Each row is a point on a landscape with many peaks, with its height.
A climber steps from a point to the highest of its 2 nearest points, and stops where none of them is higher. Distance is the straight distance between rows; heights are no part of it.
Z_207: [113 108 143 100  91 145  74 112  76 120 141 153  74  95 109 139 108 131
 126  24 162  73 151 114  94 140 163 168 101 175 130]  h=22.7
Z_994: [143 100  96 140 169 150  73  63 157 118  82 111 163 170 117 140 114 136
 117 146 127 162  60 116 170  56 120 123 136 138 102]  h=36.1
Z_942: [128 118 107 128 153 112  48  56  73 111  97 123 147 170 172 142 142 140
 138 114 155 166 130 108 103 130 134 110 139 143  76]  h=34.1
Z_400: [138 101  60 125 158  85  63  90 104 115  99  86 157 177 144 135 101 152
 116 152 129 178  94 151 149  67 142 112 165 111 121]  h=39.6
Z_599: [120  86 125  97 141 113  79  89 124 119 112  90 115  75 142 113 134 179
 112 135 134 160 111 131 182  84 105 117 158  48  80]  h=45.4
Z_309: [120 135 120  93 127 119 102  90  66 117 159 114 172 141 123 133 134 108
 121 132  68 144 106 133 128 141 128 104 172 117  96]  h=56.8
Z_229: [ 90 101 112 136 144 154 146 104 133 162 172 126  90 131 102 215 150 109
 198 134 113 107 122 138 102 107  83 115 106 149 123]  h=43.9
Z_598: [124 130 155  95 118 156 177 152 114 106 159 145 143 114 140 166 142 155
 123 117 147 134 117  95 149 119 101 158 142  98 111]  h=51.1
Z_730: [153  79 157 114 101 115 112 113 109 138 119 107  98  71 153 126 115 125
  80 111 224 115 129 145 177  95 119 186 171 138 111]  h=52.3
Z_37: [ 86 118 129 122 120 115  98 112  71 164 181 116  67  99 103 189  94 111
 132  74 129 108 145 150 121 140 120 157 146 174  68]  h=56.4
Z_680: [152 142 113 185  87 130 126 145 138 118 110 143 162 154 180 121 151 134
 112 182 114  87 171 126 109 198 161 144 160 139 171]  h=25.2
Z_822: [109 125 152 150 106 105 119 105 108 178 172 149  32  77  89 159 112  86
 157  54 169  95 138 156 111 137 112 134 124 158  94]  h=53.0
Z_162: [138 150 121 210 106 153 196 200 135 101 175 166 183 181 145 183 103 129
  98 153 115 126 111  94 126 145 120 160 138 145 142]  h=6.3
Z_671: [136 140 109 102 109 120 140 163  82 135 150 102 141 159 152 139  76 105
 111  99 149 129 167 156 134 143 134 137 137 210 114]  h=24.8
Z_14: [135 132 147 216 120 125 191 181 169 112 121 161 149 169 133 155  98 145
 117 168 133 135 101  97 115 114 135 163 128 122 192]  h=7.9
Z_804: [122 110 114 142 139  83 141 149  98  75 140 104 131 198 101 123  74 131
 127 120 145 151 116 117  84  63 160 126 123  94 154]  h=30.8
Z_679: [161 146 155  72 108 143 122 135 120 120  88 143 144  76 120  83 137  65
 101 117 136 113 131 143 136 139 141 130 104 190 183]  h=39.1
Z_83: [122 121 204 205 105 146  95 164 145  78 100 150 123 101 125 136  98 145
 103 164 143 155 113 129 132 114 149 171 112  88 188]  h=11.3
Z_576: [118 147 133 149  93 141 127  69 103 126 116 139 173 142 150 122 199 133
 140 161  63 136 121 127 180 126 142 109 147 120 165]  h=36.0
Z_572: [ 93 155 120 157 107 148 114 141 111 117 162 130 176 134 135 201 120 113
 139 153  50  90 127 155 101 147 115 116 111 161 183]  h=21.9
Z_454: [169 110  85  79 159 105 190 154 127 158 117  74 161 134 149 101 103 126
 103 122 177 126 155 158 149 140  96 139 193 141  54]  h=38.4
Z_757: [131 112  93  97 184 151 203 125 165 160 143 127 153 141 111 142 151 151
 143 159 104 115 114 101 136 137  84 128 180  88  67]  h=43.7
Z_970: [139 152 140 163 136 122 153 134 131 154 128 135 136 100  98  96 199 130
 108 158  99 113 119 129 164 198 158 137 188  54  96]  h=43.2
Z_471: [143 131 108 135 126 126 123 122 126 132 143 125 180 107 108 114 167 109
 112 194  68  78 123 146 169 168 150 126 210 114 123]  h=39.2
Z_310: [116 136 168 155 175 120 168 152 166 156 154 145 111 104  65 143 131 103
 162 151 154 128  85 112 103 147  93 132 138 119  75]  h=16.8
Z_33: [117 148 126 187 130  72 168 144 159 150 138 121 101 149 106 155  91 134
 102 153 173 112 108 134 111  81 126 167 155  84 158]  h=26.1
Z_789: [ 91 123 118 134  98 162  70 133 122  77 126 119 179 154 155 170 106 196
 112 138  79 158  90  95 107  97 135 145 109  96 162]  h=51.6
Z_58: [114 125 148  82 115 151 117 131 126 128 147 156  58  64 114 141 131 124
 142  55 104 148 143 130 159  90 116  97  62 143 129]  h=47.0
Z_2: [122 133 132  63  84 148 149 216 101  98 176 125 172  98 145  91 102 170
 124 114 111 141 167 129 121 159 134 141 137  73 116]  h=40.7
Z_772: [154 119 142 124 128 125 186 224 158  92 149 136 165 134 134 117  86 124
 136 152 177 137 130 120 116 122 113 135 118 144 149]  h=67.4
Z_948: [159  81 111 126 170 137 168 141 119 114 131 104 146 176 118 123 148 120
 128 138 158  95 145 134 155 130 144 145 170 126 107]  h=33.2
Z_336: [148 111  94  88 134 111  97 138 150  96 122 121 207 137 143 112  91 152
  93 182 108 131  81 103 110 104 114 138 177 118 142]  h=61.6
Z_195: [144 123 157 148 137 119  93  85 111 155 127 119  89  80 130 112 143 116
  99 104 150 181 107 126 196 137 123 121 125 155  53]  h=15.3
Z_46: [144  83 125 161 132 108  77  57 127 184 142 122  55  46 129 120 186 118
 118  65 168 134 112 113 189 137 118 112 128 148  56]  h=16.4
Z_936: [121 154 110 118 106 115 108  76 168 170 122 161 105  63 107 152 126  66
 133 132  97  92  86 144 108 101  81  97  95 150 190]  h=35.4
Z_920: [115 130 151  90 117 155 115 142 103 118 141 157  81  89  72 123 144  92
 153  66 143  65 148 145 110 138 154 142 105 140 150]  h=25.8
Z_612: [136 147 118  81 141 107 178 134 141 139 134 114 101 131  77  89 114  86
 117 106 123 162 102 138 144  62 123 113  97 110 145]  h=29.4
Z_764: [134 133 141 139  96 142  72  49 107 133  82 127 159 117 132 110 196 119
  99 145 109 113  98 116 164 138 148 135 134 133 142]  h=41.0
Z_813: [144  79 137 182 172 150 106 147 189 135  91 115 168 101 111 118 153 168
 101 196 123  99 103 138 203 147 146 147 179 105 105]  h=20.7
Z_974: [ 97 101 138  77 132 106 103 157  87 136 142  78  95  87 114  91 112 141
 149  86 148 145 177 171 154 116 159 108 125 108  68]  h=48.8
Z_219: [132 189 124 154 138 124 129 123 134 116  98 130 135 167 128 150  53 100
  74 109 102 169  93  96  93 125 122 133  88 167 127]  h=24.7
Z_845: [158 114 115 109 137 145 147  82 140 129  73 125 151 162 177  84 162 174
  88 140 150 143 119  66 135 150 132 164 166  96  78]  h=21.2
Z_327: [143 151 118 119 139 130 139 120 118 140 129 120 129 162 150 163  87 118
 103 117 142 157 114 104 138 124 104 139 127 183  92]  h=22.3
Z_158: [141 128 159 101 175 153 114 130 160 145 124 147  97  96  78  97 160 106
 150 108 154 100 112  99 123 155 144 110  97 152  90]  h=30.5
Z_842: [101 107 108 127 129  97 127  88  69 162 150  75 105 116 113 131 175 115
 147 130  91 139 141 172 186 105 143 112 163  73 103]  h=65.6
Z_975: [113 134 143 121 111 160 189 122  82 133 157 156 106 154 124 175 148 104
 130  74 160  82 147 110 117 129 134 170 119 165 150]  h=7.8
Z_402: [120 138 103 140 112 135 145  38 115 158 132 118 143 149  92 132 182  87
 146 150  64 138  78 121 155  95 117 110 138 108 147]  h=31.3
Z_148: [157  99  68 120 173  76 106 148  97 105 112  79 143 211 129 102  69 119
 113 135 140 189 134 162 137  81 166 103 153 123 107]  h=36.7
Z_84: [121  87 112 122 172  86 103 103  84 104 170 107 188 157 111 118 131 127
 166 167 111 151  96 126  98 127 107  90 184  86  64]  h=65.3
Z_376: [120 152 143 127 131 100 159 124 104 181 172 109 119 106  82 137 112  55
 155 141  89 147 121 165 106 170  93 101 130 169  88]  h=66.6
Z_529: [144  91  71  88 170 148 172 119  80 119 166 107 153 190 120 126 159 113
 148 119  93 110 161 128 129 149 130 112 168 123  71]  h=37.3
Z_401: [110 116 138 153 120 126 121  93 132 158 159 135  62 108  71 195 127  66
 159 109 134  92 110 139 114 104 112 129 115 119 144]  h=48.5
Z_383: [112 160 149 160 107 124 161  68 145 140 112 164 114 144 135 134 187 145
 165 138 138 125 109  92 115 104 112 123 113  87 167]  h=26.4
Z_137: [120 103 120 117 128 161 120 167 114  75 149 117 165 162 128 151  96 169
  89 135  92 142 123 109 147 114 153 163 139  91 134]  h=57.8
Z_819: [124 104 118  93 144 129 148 189 137  89 168 139 180 113 117  87 127 174
 152 159  97 108 144 123 102 157 128 117 176  60 113]  h=44.6
Z_92: [116 153 142 145 117 153 110 106  97  78 108 140 150 137 115 166  57  87
  80  79 109 134  96 111 104 101 120 138  56 177 182]  h=28.0
Z_385: [131 177  91 143 110  72 124 112  77 126 137 120 158 198 191 128  98 122
 132 121 125 188 139 122  69 159 114  92 134 174  93]  h=26.5
Z_921: [128 124 116 129  94 115  99 155 103  96 144 125 161 150 145 107 149 132
 148 149 101  67 181 144  84 176 175 119 142 117 177]  h=21.7
Z_468: [125 178 201 168 102 142 135 118 119 115  81 207 134  77 104 114 152  64
 109 113 139 108 108 138 108 190 130 130 105 155 182]  h=88.9
Z_684: [127 111 144 129 131 144 184 161 130  83 151 168 161 166 129  93 186 159
 187 153 104 134 122  95 111 124 138 101 124  79 161]  h=44.2
Z_867: [112 154 161 161 111 112 107 124 133 124 122 135  96 129 169 143 109 162
 133 122 169 129 157 111  78 149 118 135  96 137 121]  h=31.7
Z_944: [150 150 160  76  77 134 123 169  85 106 116 116 151 108 108  47 100  75
 102  93 118 130 151 150 120 165 179 130 120 153 146]  h=32.7
Z_228: [121 166 161 150 108 131 159 208 140 114 150 157 133 104 103 153 114 102
 121 150 115 121 137 174 146 138 146 145 141 113 191]  h=16.7
Z_547: [111 125  90 107 102 101 158 129 106 153 140  95 110 126 135 134 155 132
 131 133 119 123 165 178 177  87 142 121 151  75 176]  h=73.2
Z_124: [ 90 131 123 137 139 108 116 119  85 172 185  96  99 120 114 203  89 105
 154 128  90 158 127 162 111 137  87 120 145 144  61]  h=60.5
Z_675: [110 171 139 123 101 121  99  92 133 131 106 151 125  77 116 154  79  80
  99  90  93 101 104 138  89 128  91 113  71 178 172]  h=31.8
Z_891: [126 117 139 120 112 125 175 117  56 107 158 120 112 173  92 132 134 101
 129  80 175 111 147 115 129 101 156 159 139 111 123]  h=10.0
Z_705: [122 116  86 163 153  71 146 103 129 142 152 112 165 190 123 126 131 138
 142 183 108 138  89 125  82 117 117 113 198 103 120]  h=73.7
Z_983: [108 146 179 186 143 125 141 142 174 132 138 173 113 104  93 177 131 112
 171 179 146 119  87 135 100 121  87 122 114 130 150]  h=15.2
Z_859: [129 173 121 137 114  86 145 187 190 155 121 136 118 102 129 124 104 106
 124 161 144 108 144 177 113 138 128 115 131 143 181]  h=18.6
Z_792: [129 161 122 185  90 128 129  66 180 160  93 159  85 126 168 158 148 130
 129 126 126 128 129 114 128  89  98 116  88 143 181]  h=23.5
Z_293: [116 173  98  97 128 124 167  80 119 178 135 123  75 156 106 117 145 114
 137  75  99 129 131  87  89 143 135 121 101 111  94]  h=32.1
Z_515: [116 162  98 141 129 138 163 179 182 128 136 138 162 152 138 156  98 145
 135 153  69 120  95 104  86 113 116 114  91 140 195]  h=81.2
Z_746: [156 120 141 132  92 155  82  90 135 112  68 138 173 109 154 109 139 134
  70 172 142 129 100  96 149 128 141 181 160 120 146]  h=47.1
Z_883: [133 167 134 141 100  68 136  74  82 143 115 112 103 143 141  84 159  83
 145  99 148 134 141 143 109 125 143 103 106 147 150]  h=20.5
Z_765: [134 159 137 108 108 108  92 122 158 117 101 137 157 109 127 111 102 113
  83 164 121 112 105 103 109 127 136 147 137 123 160]  h=54.1
Z_237: [ 94 161 180 157  92 170  82  75 130 127 117 170 130  89 147 165 167 156
 137 133  99 125 120 101 142 156 112 134 119 124 132]  h=64.1
Z_51: [122 144 102 137 108 127 183 143 165 159 134 161  72 144 147 160 164 136
 148 105 189  88 153 139 112  99 116 143 104 106 194]  h=44.8
Z_87: [124  93  97  57 131 161  92 122 112 135 130 125  65 109 105 127 142 135
 128  61 127  67 167 130 143 112 162 139 104 113 129]  h=29.2
Z_973: [122 149 118 150 104 128  93 120  92 109 149 127 174 151 176 186 107 130
 116 152 101 110 141 124  89 174 110 137 130 176 136]  h=25.1
Z_910: [118 103 137 147 205 125 134 158 143 150 160  98 103 107  68 131 140 122
 165 139 125 127 130 151 146 154 123  97 134 117  38]  h=18.1
Z_898: [145 141 133  91  69 137 118 157  69 127 113 111 123 135 134  93  92 101
 110  75 154 104 181 164 124 145 169 154 118 198 165]  h=28.1
Z_774: [106  98 105 100 172 134 196 186 125 113 153  92 147 144 139 144  97 201
 130 113 108 141 144 130 141 116  96 131 162  56  71]  h=44.1
Z_62: [102 103 128 148 163 125  78 129 127  94 156 132 195 153 140 172 117 143
 183 184  93 130 105 138 101 126 103  81 136 160 123]  h=34.4
Z_585: [119 120 171 109 105 130 122 176 129 138 123 115  72  60 119  85 137 157
 152  99 168 140 180 190 174 135 148 121 121  81 117]  h=52.2
Z_306: [159 149 118 141 148  95  73  93 119 110 104 124 165 174 174 122  89 129
 127 162 158 159 122 118  74 157 116 108 144 187  99]  h=29.8
Z_472: [106 111 140 126 146 157  97 172 161 103 137 139 103  86  98 172 131 133
 155 146 113  94 139 170 161  98 129 109 101 117 171]  h=15.5
Z_490: [158 114 105  97 149 161 128 128 148 110  95 121 153 182 192 102 139 163
 143 156 115 178 154 104 116 159 127 102  94 176  96]  h=44.7
Z_912: [145 118 108  98 147 163 134 149 184  94 102 168 163 119  97 125 169 121
 152 161 133  71 107 106 109 113 133 138 126 122 198]  h=59.2
Z_370: [144 118 141  85 128 177  68 116 116  95  95 130 123 130 134 109  90 125
  95  86 121 139 139  92  93 144 159 147  78 165 126]  h=37.2
Z_672: [127 110 159 158 113 161  60 139 123  81  89 118 130 127 130 120  93 133
 122 139  84 151 146 156 116 130 171 113  72 131 188]  h=20.8
Z_955: [155 121 115 122 117 134 171 152 121 135 111 113 129 176 159 104 119 147
  96 117 171 129 174 127 143 135 158 164 142 125 127]  h=29.9
Z_999: [109 169 107 104 115 172 173 155 110 154 171 146 124 141 107 177 130 115
 136  90 105  81 148 105  85 182 119 155 124 161 124]  h=5.8
Z_972: [169  80 109 114 167 172 110 157 130  69 130 138 200 148 115  70 141 126
 127 174  88 122 138 118 150 176 155 105 152 136  89]  h=44.0
Z_100: [135  82 102 140 166 117 181  98 134 169 151  96 122 147 109 172 139 103
 146 151 169 129 102 154 156  84  75 135 173 135  98]  h=56.0
Z_144: [140 152 139 172  87 110 103 138 123 117 111 105 137 156 176 128  85 132
  93 146 142 128 171 140  99 173 150 145 120 171 147]  h=28.8
Z_763: [ 89 167 144 153 106 160 121  97 125 106 122 180  83 136 105 170 122 124
 126  60 111  99 130  96  82 124 131 137  60 106 185]  h=38.2
Z_424: [113 155 137 100 109 130  76  85  66 133 149 119 131  93 113 146 139  86
 100 114  69  89 125 136 134 157 156 139 148 152 132]  h=49.0
Z_315: [131 135 139 113 109  91 130 108  67 141 126  87  93 148  89  67 121 105
 103  63 181 121 147 126 141 126 178 155 145 108  97]  h=12.0
Z_26: [138 149 163 182 137 130 155 165 167  88 121 153 191 138 121 111  90  89
 137 180 109 141 108 123 101 166 109  97 103 188 148]  h=67.3
Z_637: [113 134 179 130 150 151 102  98 149 102 107 177 112 108  91 114 155 111
 177 113 143 110 105  93  85 134 124  92  65 135 133]  h=34.0
Z_437: [101 147 139 150 125 128 146 171 123 133 185 125 140 110 101 191  96 105
 122 157  74 117 126 161 146 127 105 135 159 121 144]  h=18.9
Z_146: [112 151 169 111 113 152 144  98 149 121 121 186 130  94 128 140 176 111
 177 120 142 125  96 108 102 108  81 109  84 138 184]  h=30.1
Z_749: [167  95  88 144 186  96 177 135 121 124  92  76 165 172 167  85  98 167
  94 134 149 169 132 151 165 137 110 131 195 100  43]  h=40.5
Z_282: [146  87 148 158 199 143 120 166 177 133 110  91 115 106  93 120 122 142
 112 156 168 106 127 141 179 151 145 144 142 114  61]  h=19.4
Z_817: [ 99 143  52 153 131 112 166 119 143 166 163 115 141 193 140 168 113 154
 137 164  60 130 114 107  75 138 120 132 159  96 133]  h=82.0
Z_123: [164 141 127 122 122 132 125  92 143 165  76 166  96  65 128  97 162  47
 121  97 149  95 126 154 138 147 123 111  83 213 176]  h=46.0
Z_496: [129 165  99 105 109 110 214 146 142 144 146 125 127 153 136 118 136 113
 148 122 128 159 128 122 109  80 106 104  93 126 191]  h=26.3
Z_73: [151 121 157 136 152 140 138 195 137  71 167 149 189 149 112 105  63 103
 142 163 118 153 120 105 101 154 123 107 125 159  93]  h=78.7
Z_255: [124  89  69 149 190 110 154 153 121 123 119  79 142 187 157 141  93 201
 111 135 106 143 156 144 128 131 127 131 174  77  57]  h=42.3
Z_832: [149  88  45 124 180 140 196 137 146 121 159 131 176 195 138 107 146 157
 161 165  78 127 128 108 122 146 113 101 173 108  87]  h=40.8
Z_462: [122  89  65  86 158  91  76  76 107 128 105  84 114 137 168 131 133 164
 137 113 142 167 131 143 162  64 113  96 143  89  94]  h=42.5
Z_442: [155 100 129 119 126 159  83  61 127 143  81 164  70  88 121 119 159  85
 109  51 121  91 130 120 153 129 148 113  60 212 147]  h=52.8
Z_373: [112 147  66 110 120 108 198 157 158 159 144 139 104 147 124 134 144 159
 138 133 128  93 133 118  91 109 130 152 143  60 187]  h=40.9
Z_864: [144 113 189 110  78 115 144 129  89 104 129 118 148  94 189  95 128 154
 110 143 177 211 128 128 153 123 113 154 152 101 125]  h=65.7
Z_504: [135 125 162 197  98 122 142 200 146  93 118 129 153 147 145 105  72 164
  93 159 142 171 132 113 103 121 158 168 120  91 185]  h=9.5
Z_241: [134 103 144 100 126 138  82  94  99 141 105 145  61  74 124 101 138 121
 136  36 123 136 153 137 126 140 149 114  61 223  84]  h=58.6
Z_584: [111 142  89  65  99 101 148 147 117 185 141  99  88 101 118  98 112 140
 124  76 169  76 182 170 132 136 124 148 174 103 105]  h=66.4
Z_295: [130 144  76  78  84  96 168 172  98 141 150  94 139 136 137 100 112 143
 109 114 109 100 181 167 145 134 152 140 175  88 144]  h=72.4
Z_117: [138 153 123 134 109 127 131 128 171 151 105 132 109 122 166 128 150 148
 136 157 123 132 154 150 145 116 124 121 107 137 179]  h=20.9
Z_286: [145  94 136 119  92 138  89 165 104  83 128  91 171 130 170  90  79 173
  81 166  97 188 147 129 126 123 167 155 141  69 157]  h=65.5
Z_686: [133 146 139  83 114  95  72 106 104 152 100 122  94  75 105  64 107  91
 122  59 148 110 132 146 102 161 150 122 104 210 121]  h=65.2
Z_753: [133 132 150 157 136 122 122 139 194 150 117 167  42  70 100 100 193 114
 150 104 169 130 118 144 171 112 133 105  96  65 150]  h=40.2
Z_748: [ 99 186  75 152 126 139 162 121 161 155 135 121 110 181 147 177 114 149
 125 118  67 135 120 104  75 122 111 120  73 132 146]  h=91.9
Z_152: [138 170 120 123 105  79 162  92  93 156 151 112 137 158 183 100 152 114
 136 139 146 149 151 124 101 148 112 113 151 146 115]  h=23.6
Z_681: [170 124 111  88 168 107 171 160 156 134 112 108 143 133  96  67 105  93
  93 142 148 142 113 116 144 113 141 123 125 116 120]  h=32.3
Z_524: [148 129 118 131 127 145 105  84 168 161 101 153 128  83 108 145 176  69
 129 141 129  69  97 148 157 117 118 117 119 168 171]  h=40.0
Z_164: [131 156 129 159 119 102 191 159 144 106 130 132 150 191 167 124 131 138
 167 128 135 170 126 108  67 114 116  93  59 154 185]  h=23.7
Z_854: [109 107 100  95 168 154 156 119 163 183 151 122 101  98 105 162 168 135
 171 144 100  97 128 138 134 140  88 116 138  98 107]  h=40.6
Z_486: [125 119 120 197 169  86 123 126 183 138  93 112 120 152  89 123 102 122
  88 178 153  94  80  93 112 105 148 160 167  96 130]  h=24.3
Z_759: [124 150  93 152 116 120 179 131 136 124 133 123 141 209 190 146 122 198
 117 123 126 186 128  75  99 111 120 133 114 112 124]  h=25.3
Z_539: [168 100 143 114 164 155 111 128 144 102 106 140 161 144 138  96 162 121
 147 164 135 124 135 120 128 165 128 101 109 194 106]  h=50.7
Z_802: [122 138 173 114 111 181 130 125 125 145 118 176  71  76 151 139 182 151
 141  88 115 156 167 139 187 146 126 131  84 139 120]  h=51.5
Z_760: [111 123 118 129 119 170  83  91 109  76 106 130 210 183 141 145 130 155
 152 131  61 155  99 106 108  95 136 106  99 148 167]  h=45.1
Z_787: [133 121 160 161 157 151  69 109 147 101  94 120 140 132  85 108 111 121
 118 148 104 141  97 117 130 126 158 114  85 125 112]  h=24.4
Z_274: [132 120 173 114  77 105 134 119 109 121 133 133 127  80 173 136 142 153
 105 140 211 117 129 119 138 124  93 179 173 116 148]  h=57.6
Z_939: [125 124 179 153 122  97 101  94  90 122 136 123  83 101  94 112 119  94
 110  84 177 136 106 120 153 104 145 150 130 117 108]  h=13.8
Z_995: [131 114 141 135 131 171  75  89 161 125  97 132 127 125 148 164 125 140
 118 149 116 149 101 129 184  83 101 126 101 162 113]  h=32.5
Z_977: [140 148 101  85 153 131 154 113 133 188 139 123 100 113  82  87 188  86
 156 103 121  99 123 117 111 185 139 106 127 113  95]  h=29.1
Z_354: [150 147 112 113  89 131 188 160 120 121 119 107 136 184 182 116  86 170
  69  96 170 178 139  81 121 108 132 179 123 108 128]  h=27.4
Z_323: [104 140 158 145 122 174 113 113 141  71 106 167 167 153 133 131 136 160
 157 125 117 140 105  76  67 126 122 109  64 131 166]  h=38.8
Z_216: [147 149 146 144 160 151 155 153 201 138 108 163 141 129 134 123 147 109
 147 175 140 112 124 116 110 165 118 116 110 186 137]  h=58.2
Z_756: [145 106  86 160 161 106 125 139  86  77 134 115 170 233 132 140  65 123
 103 128 123 176 105 120 113 104 163 134 147 125 114]  h=33.8
Z_44: [132 126 109 183 122  43 129 132 125 121 126  99 131 190 143 123  66 132
 101 155 170 123 122 122  78  97 155 143 155 110 164]  h=28.2
Z_566: [104 116  78 113 151 127 179 158 147 151 151  99  97 150 118 167 103 170
 115 113 115 105 153 134 134 103 127 154 146  65 120]  h=42.0
Z_78: [131 119  96 152 164 138 153  94 146 131 109 119 131 204 144 126 144 177
 116 134 138 134 114  77 121 108 140 145 145  97  90]  h=23.4
Z_652: [115 117 143 110  75 104  89 149  74 102 133  87 155 106 199 110 103 173
 120 147 135 206 178 158 140 131 131 129 148  99 116]  h=74.8
Z_551: [117 123 148  91  87 127 118 136  66  98 150 140 146 127 154 134 161 118
 167 111 141  78 172 147  90 138 147 119 117 152 190]  h=17.8
Z_116: [122 159 148 133 126 101 193 157 171 172 129 156  72  92 100  95 172 114
 147 113 196 128 131 149 137 131 126 129 143  73 144]  h=43.4
Z_638: [132  88 154 108 144 127 121 108 134 131 127 116 128  72 142 160 128 148
  93 132 163 127 105 135 198  89  79 162 174 109  82]  h=48.6
Z_699: [115 177 196 180  98 139 123  81 123 124 112 179 172 104 138 136 160  99
 134 156 111 127  90 120 126 161 101 115 123 154 143]  h=73.3
Z_9: [118  85 119 199 150 115 121 128 170 136  95 126 148 148 114 133 130 166
 105 193 120  99  97 134 173  97 155 151 179  95 162]  h=22.4
Z_479: [111 159 147 122 110 142 119 164 139 113 134 148  74 106 107 136 100 121
 148  72 107 133 153 139 109 112 136 113  44 115 180]  h=42.7
Z_825: [127 124 133  85 129 145  83  89  94 114 105 128 137 145 175 115 153 144
 157 113 113 181 148 116 116 130 125  88  78 170 115]  h=39.5
Z_357: [121 147 178 141 121 127 200 152 131 145 148 160  83  94 101 154 135 113
 127 114 180 124 113 132 168 117 106 156 154  93 124]  h=46.5
Z_505: [120 126 125 119 127 129  64 127 141 120 111 108  92 103 104 132  99 110
 104 122  72 116 143 169 163  95 161 100  86 125 168]  h=18.0
Z_198: [ 95 139 139 151 129 145  54 108 123 110 131 119 153 124 160 191 118 143
 159 151  92 167 119 148 125 102  84  87  97 171 134]  h=30.3
Z_951: [122 149 145  83  76 129 109 148 116 151 129 128  76  75 162 107 127 156
 129  91 146 134 191 149 151 143 134 136 107 139 129]  h=56.5
Z_180: [128 174 140  96 123  81 120 126 121 172 140 109 123  96 123 105  86  70
 129 114 130 125 128 151  90 171 102 106 131 211 104]  h=74.9
Z_541: [125 114 147 114 120 141  63 126 109 104 143 128 168  94 108 136 156 113
 126 167 112  62 133 140 144 177 148 140 173 133 132]  h=42.2
Z_57: [116 158 127  84 107  83 101 141  75 172 149  96 118 118 122  71  86  99
 141  74 142 156 165 156 120 169 128 113 149 211  47]  h=66.5
Z_458: [127 118 132  87 140 166 148 204 159  79 133 173 158 116 103  81 157 145
 155 145  99 117 128 111 111 145 161 121 119  79 180]  h=50.0
Z_643: [136  82 108 153 148 156  91 147 127  55 156 148 225 181 130 113 110 152
 159 182  58 156 109 116 132 133 142  88 146 146 120]  h=39.0
Z_828: [163  89 136 137 128 154  89  83 171 166  94 155  51  59 156 109 185 147
 109  88 187  93 143 102 180 161 123 146 123 146  77]  h=17.6
Z_663: [119 113 127  66 125 186  75 166 105 106 133 115 108 107 115 146  94 137
 100  90  93  96 165 134 138 144 169 148 100 149 129]  h=32.6
Z_111: [148 107 110 130 150 128 203 119 151 149 129 128  94 148 105 154 165  96
 153 138 182  85 120 143 149  66 116 153 136 114 168]  h=50.3
Z_259: [123 131 159 143 180 162 127 105 140 127 125 133 144 139  71 104 163  99
 155 145  96 148  76  99 150 145 136 102 105 126  80]  h=27.3
Z_270: [110 170 123  93  99 115 128 165 159 193 130 144  71  64 120 106 141 132
 141  92 165  83 181 170 123 173 123 130 147 118 123]  h=61.7
Z_695: [167 118 134 124 135 161 153 107 177 162  69 135  90 112 177 106 162 174
  90 125 190 116 150  88 159 157 127 175 128 118  94]  h=19.2
Z_943: [145  96 142  80 145 133  64 119 145 119 117 130  81  96 131 112  89 137
 123  94 171 150 129 112 122 102 120 131  80 168  95]  h=41.8
Z_976: [144 119 148 175 119  96 106 113 178 170 114 140  42  75 138 124 151 112
 134 112 191 116 139 161 160 100 118 113 103 135 141]  h=37.5
Z_93: [127  91 117  65 171 118  54 137 104 107 131  96 123 106 131 115  97 137
 130 106 141 170 139 156 147 111 134 109 127 140  59]  h=45.5
Z_721: [118 101 136 135 144 144 181 137 132 124 142 138 154 119 116 135 168 167
 134 150  99 127 111 117 176 141 111 140 183  45  88]  h=46.6
Z_197: [168 112 115  84 150  87 158 152 138 164 128  81 135 105  97  60 143  90
 130 136 189 120 132 156 160 130 126 110 162 138 100]  h=35.3
Z_484: [103 141 182 203 125 126 100 153 197 122 102 179  99  94 116 147 147 159
 138 172 153 113 110 139 125 117 121 148 134  80 166]  h=13.4
Z_82: [105 163 126 112 109 142 142 101 129 142 138 152  61 133 149 152 139 159
 138  61 135 126 157  80  92 127 118 124  73 128 126]  h=34.7
Z_332: [145 131 150 144 118 131 140 148 150  90  91 137 154 157 178  76 140 157
 158 164 123 196 148 120  89 129 133  97  66 137 188]  h=21.0
Z_89: [134 102  94 120 138 146 137 166 188  94 114 157 215 156 134 129 120 151
 136 185 103 113  90  94 115  97 116 135 138 137 181]  h=70.1
Z_743: [ 95 143 156 115  78 163  71 122 119 104 134 140 122  94 180 173 125 188
 118 122  94 159 132 108 124 124 108 142  89 102 138]  h=56.9
Z_738: [122  96 121 185 148 107 151  90 118 178 136  84  81 118 104 159 172 106
 128 144 158 127 124 168 199 100 124 124 157 100  93]  h=60.4
Z_60: [138 115  93 175 159 133 144  74 130 185 145  96 155 161  57 119 177  79
 140 186  63 130  60 125 144 140 133 107 171 113 107]  h=27.5
Z_907: [102 112 137 106 149 100 137 171 111 122 159  83 119 104 134 133  82 181
 142 115 137 153 165 161 130 123  99 119 152  79  50]  h=46.1

Call two points neighbours if one is among the 2 nearest of the other. Go from one point of each pair to the other, from neighbour to neighbour, staying as high as possible. Name the lowest point that can't be avoided.
Z_652 and Z_89 => Z_679
Z_721 and Z_89 => Z_471
Z_468 and Z_652 => Z_789
Z_721 and Z_180 => Z_854
Z_748 and Z_547 => Z_2

Where does a climber stop that starts at each point below?
Z_496 => Z_547
Z_87 => Z_547
Z_883 => Z_73
Z_566 => Z_547
Z_83 => Z_652

For each start below, name every point that the climber comes to, in order.
Z_804 => Z_756 > Z_148 > Z_400 > Z_462 > Z_599 > Z_638 > Z_730 > Z_274 > Z_864 > Z_652
Z_164 => Z_496 > Z_612 > Z_681 > Z_197 > Z_454 > Z_749 > Z_255 > Z_774 > Z_907 > Z_974 > Z_585 > Z_951 > Z_270 > Z_584 > Z_295 > Z_547
Z_920 => Z_87 > Z_663 > Z_370 > Z_943 > Z_93 > Z_974 > Z_585 > Z_951 > Z_270 > Z_584 > Z_295 > Z_547
Z_207 => Z_87 > Z_663 > Z_370 > Z_943 > Z_93 > Z_974 > Z_585 > Z_951 > Z_270 > Z_584 > Z_295 > Z_547
